Points on a hilly landscape, in no order, each with its height.
From any point a ball rolls to the lowest of the 2 points nearest to it. It stops when none of these is lower. Distance is the straight distance between rows; heights are no part of it.
<199>: [-10 -28  -1 -22 -12  39 -11 -28 -25  12   5  25 -11  25 -31 -35  -8  27
   0  -3]  h=3.38
<129>: [  3  11  -9 -40  19 -17   0   3 -26  -9  14  -9  17   2  -1  11  15  -7
   2  24]  h=6.90
<836>: [ -1  38  -8  -5   2  -7  19  17  35  -5   3 -42   5   3   6  33  20  -2
  -4   2]  h=2.14
<678>: [  7  -9   5 -50  17 -23  -5  -7 -24   0  19 -17   9  30  11   7  17  -6
   7  21]  h=5.64
<770>: [ 10  -3   1  31 -14  29  28 -26  14  -9  -2 -21  -8 -27 -32 -25   0  -7
   2 -11]  h=4.22
<159>: [  1  12 -27  38   5 -23   4  -9   5  12  14   8  10   4 -11  15  -8 -26
  -4  16]  h=3.67
<399>: [ -5  -5  13 -24  27   2   8  13 -19 -16  10 -24  32 -28  17  20  12   0
  15   3]  h=4.32
<254>: [ 11 -26 -24 -11  16 -15 -23   5 -10  10  -2  32 -28  21  11   0  -4   8
  -1  -2]  h=2.21
<470>: [ 11 -17 -18 -35  34  -5   0  -4  10   1   4  -9  16  21  22  13   9  20
  -3  -7]  h=2.91
<548>: [ 12 -14   3 -46  14  -2 -11   7 -14   8   9  13   6  19  19 -16   9  11
   2  16]  h=2.27
<366>: [-17   5  27  36 -18  24  19  -9  12 -12 -14 -10 -22 -34 -15   8 -10  -2
  -4 -27]  h=1.88
<698>: [  9   7 -18   5  -6  -8 -12  10  25 -14  -6  11 -20   0  16  -4   1  16
 -13   3]  h=6.70
<225>: [  4 -31  20   0 -12  20 -24   5  -3 -15  -5   0 -16  -2  14 -28 -22  18
   3  -3]  h=2.15
<736>: [  7  -1  -9 -32   0 -30 -15 -10 -12  11   9   1  10  33   7   4   5  -3
  -1  11]  h=3.86
<194>: [  3 -16  13 -32  35  18   7  12 -16  -4  11 -11  36   1  25  19  11  15
  14  -5]  h=3.80
<648>: [  3   9 -16   4 -17   2 -14 -24  11   9   7  18  -2  15 -11 -18  -1  13
  -4  11]  h=3.05
<761>: [ -5  -4 -14  28   2  20   2 -29  -7   0  10  25 -20  -5 -16 -20 -26  11
  -8 -12]  h=2.02
<43>: [ 12  13 -30 -26  19  -9   5  10 -13  -6  17   1   5  -6  20  12  10   0
  -8   8]  h=7.37
<618>: [-38  23  32  29 -26  18  19   9  13   0 -19 -10 -32 -13  -7  23  -4  -2
  -8 -28]  h=2.43
<834>: [-11  38   2  22 -13 -10  30  21  29   5  -4 -41  -6  -9   0  31  10 -16
  -9 -11]  h=2.54
<187>: [ 15   5   6  -7 -14   4   5  28   3 -19  -8 -10 -12 -38   7  -6  12   6
  -5   4]  h=6.55
<259>: [ 25 -25   2 -21   9  -2 -11  15   1   5  -5  12  -5  34  24 -28  -2  12
  -5   1]  h=1.08
<798>: [  2   0 -23   7  21   0  11  13  25  -8   7  -3  14  33  41  13   2  -3
  -2 -15]  h=2.64
<831>: [ 14  -9 -14  11   7  25  -6  -7  -2   2  -8  22 -14 -16 -15 -10 -19  20
 -11 -10]  h=1.67
<826>: [  2  -9   0   8 -19 -20 -19   2 -27 -12  21  12 -15  -6  -6 -23  -9 -10
   1  21]  h=6.35
<705>: [-10  19  10  -7  -6  -4  -1  23  21 -16   2 -30   5  -3  28  31   9  -7
   1   4]  h=1.73
<605>: [ 17  -9  20 -23  14   7  10   6 -13  16  -9   2  34   3 -12  -6  11 -11
  10   9]  h=2.98
<118>: [-25  41  17  -1   4  -7  48  19  13  10  -7 -36 -32  -4  -4  46  10  -9
 -17 -39]  h=3.77
<703>: [ -6   2  18   1   8   0  -7  17  26 -12 -16 -16  -2   1  32  28  -1  12
  -2 -15]  h=2.06
<710>: [ -1   0  25  13  -8   2   9   6  21   8 -21 -10  19  -3   3  -4   0  -4
  12 -10]  h=3.46
<416>: [ 19 -12   8  20 -31  16  14 -15  25 -18 -27 -37  -9 -15 -36 -30  -3  -4
   2 -18]  h=4.43
<523>: [-11  -4  15  16   9 -31 -12 -10 -15  10 -11   1  16 -18 -21   5   3 -27
   9  15]  h=3.99
<610>: [ 20   8  -7   7 -24   7  -5  16  15 -24 -18  -6 -35 -10  25  -5  -5  11
 -10 -12]  h=6.64
<117>: [ -8   5  11  26 -13  32   3  -5  16   1 -12   1 -10 -30  -4 -12 -15  13
  -4 -23]  h=1.82
<224>: [-24  20  16  11  -5   0   5  19  10 -18  -7 -20  -2 -30  13  22  -2  -9
  -1  -6]  h=1.28
<266>: [  3  -3   0  -3 -20  11  -8 -17 -16  -1  12  10  14  22 -21 -32  -1  10
   5  18]  h=3.50
<691>: [-15  11  -1   4  14  -9  10  13 -15 -14  11 -13  31 -28   9  21   8 -24
  16  10]  h=4.84
<818>: [ -7  11   6   0  -8 -14 -25   0  -1  -7  13  -4  16  11  15  -3   0  -7
   9  28]  h=1.96
<539>: [ -7  15 -21  12   2 -23   7 -20 -10  18  19  19  -6   6 -22  -3   1 -21
 -12  16]  h=4.42
<191>: [  6  24 -12   5  10  -7   2   6  17   4  -6  -7  14   5  10  16  11  14
  -8   4]  h=1.91
<316>: [ 15 -21 -15 -28  10  -1   6  -3 -29  24   4  31  -8  22  -2 -20   2   7
   1  -7]  h=0.23
<483>: [  2 -12  14  15  -6  -3  -6  -8  -4   4 -17   3  11 -12 -16  -9  -1  -7
   5   0]  h=3.64
<411>: [ -8  20   1  28 -16 -10  -7   5   7   4   7 -12  13  -3  -5  -7  -6 -17
  15  26]  h=2.69
<92>: [ -1 -12  10 -13  -6 -24   6  -2 -33  14   6   7  12  10 -20 -14  12 -21
  10  19]  h=5.36
<146>: [ -3  -2   1  25 -28  30   6 -21   4 -20  -3 -14   2  -4 -21 -35 -15   1
   4  -2]  h=4.00
<5>: [ -6  12   1  20   5  -7  -3   4   1  -3  -4   0  -9 -31   3  21  -1 -13
  -7   0]  h=0.79
<722>: [  8   8   7  -6 -10  13   6  33  17  -7 -22  -9 -24 -21  19   8   0  16
  -2 -20]  h=6.59
<172>: [ 18 -14   4 -19  18  -5   1  12  -3  -7   4  -4  17   7  23  14   1  11
   8  -2]  h=3.40
<628>: [ 18 -34  20 -14  -6  -3 -13   6   2 -13  -2  -7 -11  20  20 -43 -11   3
   7   6]  h=1.79
<55>: [ -1 -15   6 -22 -12 -23 -13  -7 -37   9  11  15  -7  -3  -3 -18   0  -4
  15  12]  h=5.97
<212>: [ -2 -26  21  14 -21   3 -18  -9   7 -18 -17 -17  -6   0  -5 -37 -15   6
   7  -8]  h=2.40
<153>: [  5 -13  11 -11  10  -8 -35  10  -1  -1 -21  11  -6  -8   6   3  -1  12
 -10   4]  h=0.71
<433>: [  8 -27 -12  -5   7  -3 -23  -2  -3   6  -6  25 -23  -8  -1 -17  -7  10
 -12  -5]  h=1.25
<626>: [ 12  -8  -2 -32  11   2   0   2 -18  22   6  20  18   5  -7  -3   8   5
   2  -1]  h=2.38
<784>: [ -8 -19  13  -2 -10  -3  10 -17 -46  17   8  18  11  -7 -38 -19   6  -9
   8   1]  h=4.56
<489>: [ -7 -21 -13   1   2  32 -23 -35 -11   5   2  28 -20   8 -31 -23 -19  33
 -16  -3]  h=3.00
<661>: [-13 -34  10 -10 -20  15  -4 -29 -34  12  10  24  -4  12 -33 -30  -8  -1
   5   1]  h=3.87
<819>: [ 12  -3  28 -13  11  -3   2   1   8   5 -22  -5  34  -5  -4   6   9   8
   9  -6]  h=3.28
<386>: [ -6  32 -17  23  -5 -16   4  20  12   4  14 -23  20  -2   5  14   4 -20
   7  10]  h=3.11
<866>: [  6   5 -12 -14  30  -8 -13   3  16   5 -11   6  16  27  10  18   9  17
  -7   6]  h=2.30
<602>: [-14   3   4  -4  12 -14   3  -6 -18   5  10   2  25 -17 -12  13  16 -28
   5  18]  h=4.58
<109>: [-12   2  10   1  12   5 -18   4  11   1 -16   9   0 -16   1  28  -4   6
   3   1]  h=0.36
<693>: [  5  -2  22   2 -29  22 -13 -20  -3 -22   1  -2  13   8 -15 -42 -11   8
  14  14]  h=3.81
<725>: [-12  18   8  25 -12  31  12   5  23  -6  -6   8 -15   4   4   6  -6  11
  -5 -18]  h=1.59
<181>: [  3  -8 -20  -3  10 -27 -24  -9  -6   7   4  19  -4  26   4   9   0  -9
  -8   9]  h=3.32
<764>: [ -7   4   0   9  15  -1  12  20  37  -6   2 -25  10  22  38  30  -5   4
  -2 -27]  h=2.33
<757>: [-11  25 -24  35  10  -7   8   1  28   6  12  -4  16  13  10  16 -10 -13
   2   5]  h=3.39
<114>: [ -4   1 -36  20  35  -8   5  -1   8  -2  17   3  -2  21  35  24  -7 -12
  -8  -9]  h=3.17
<348>: [ 10  -2   0   7 -15  -2  -9  11  -9 -15  11   2 -20 -28   1 -13  -7  -5
   1   6]  h=6.49
<27>: [  0 -14 -24  14  -1  14 -16 -33   8  11  -1  26 -21  19 -18 -13 -10  16
  -5  -2]  h=2.57
<24>: [ 15  12 -31  -2  21   4   9  10  -8   6  14  21 -14 -16  20  12   3  12
 -10  -5]  h=7.54
<596>: [  2 -19  -8  -7  -9 -19   8 -23 -39  14   9  23 -21 -11 -35 -18   1 -27
   7   2]  h=5.38
<385>: [ -7 -16 -13 -28  -8   3   3 -13 -42  25  11  37 -23  13 -21  -7   0   3
  -4   2]  h=2.99
<879>: [ 12   8  14  20 -31   9   9  -7  27  -8 -17 -27   4 -10 -21 -24   7 -12
   5   4]  h=4.57
<878>: [-9 32 11  9 -7 18 14 11 30  4 -9  2 -1  2  4 37  7 10 -3 -9]  h=1.36
<133>: [ -4  31   7   2 -11  14   9  12  27  -7  -5 -11  20  21  10   9   4  14
  -1   5]  h=1.60
<617>: [-30  24   4   6   4  -3  42  16  21   6  -2 -30   0  -6   6  53   7 -17
  -8 -28]  h=2.94
<488>: [ -2  -4 -20   6  15 -31   8 -14 -32  16  11  18  -9 -18 -21   2   2 -25
   3  13]  h=5.39

Call two points neighbours if one is among the 2 nearest of the other. Go from one point of each pair to the other, from neighbour to neighbour, staying as low as possible. Name the highest point that can't be avoided.
<818>, <109> => <757>
<878>, <316> => <691>
<316>, <259> => <626>

For each start below, name the point where the ball stops.
<399> => <878>
<114> => <109>
<488> => <818>
<118> => <109>
<617> => <109>
<416> => <27>
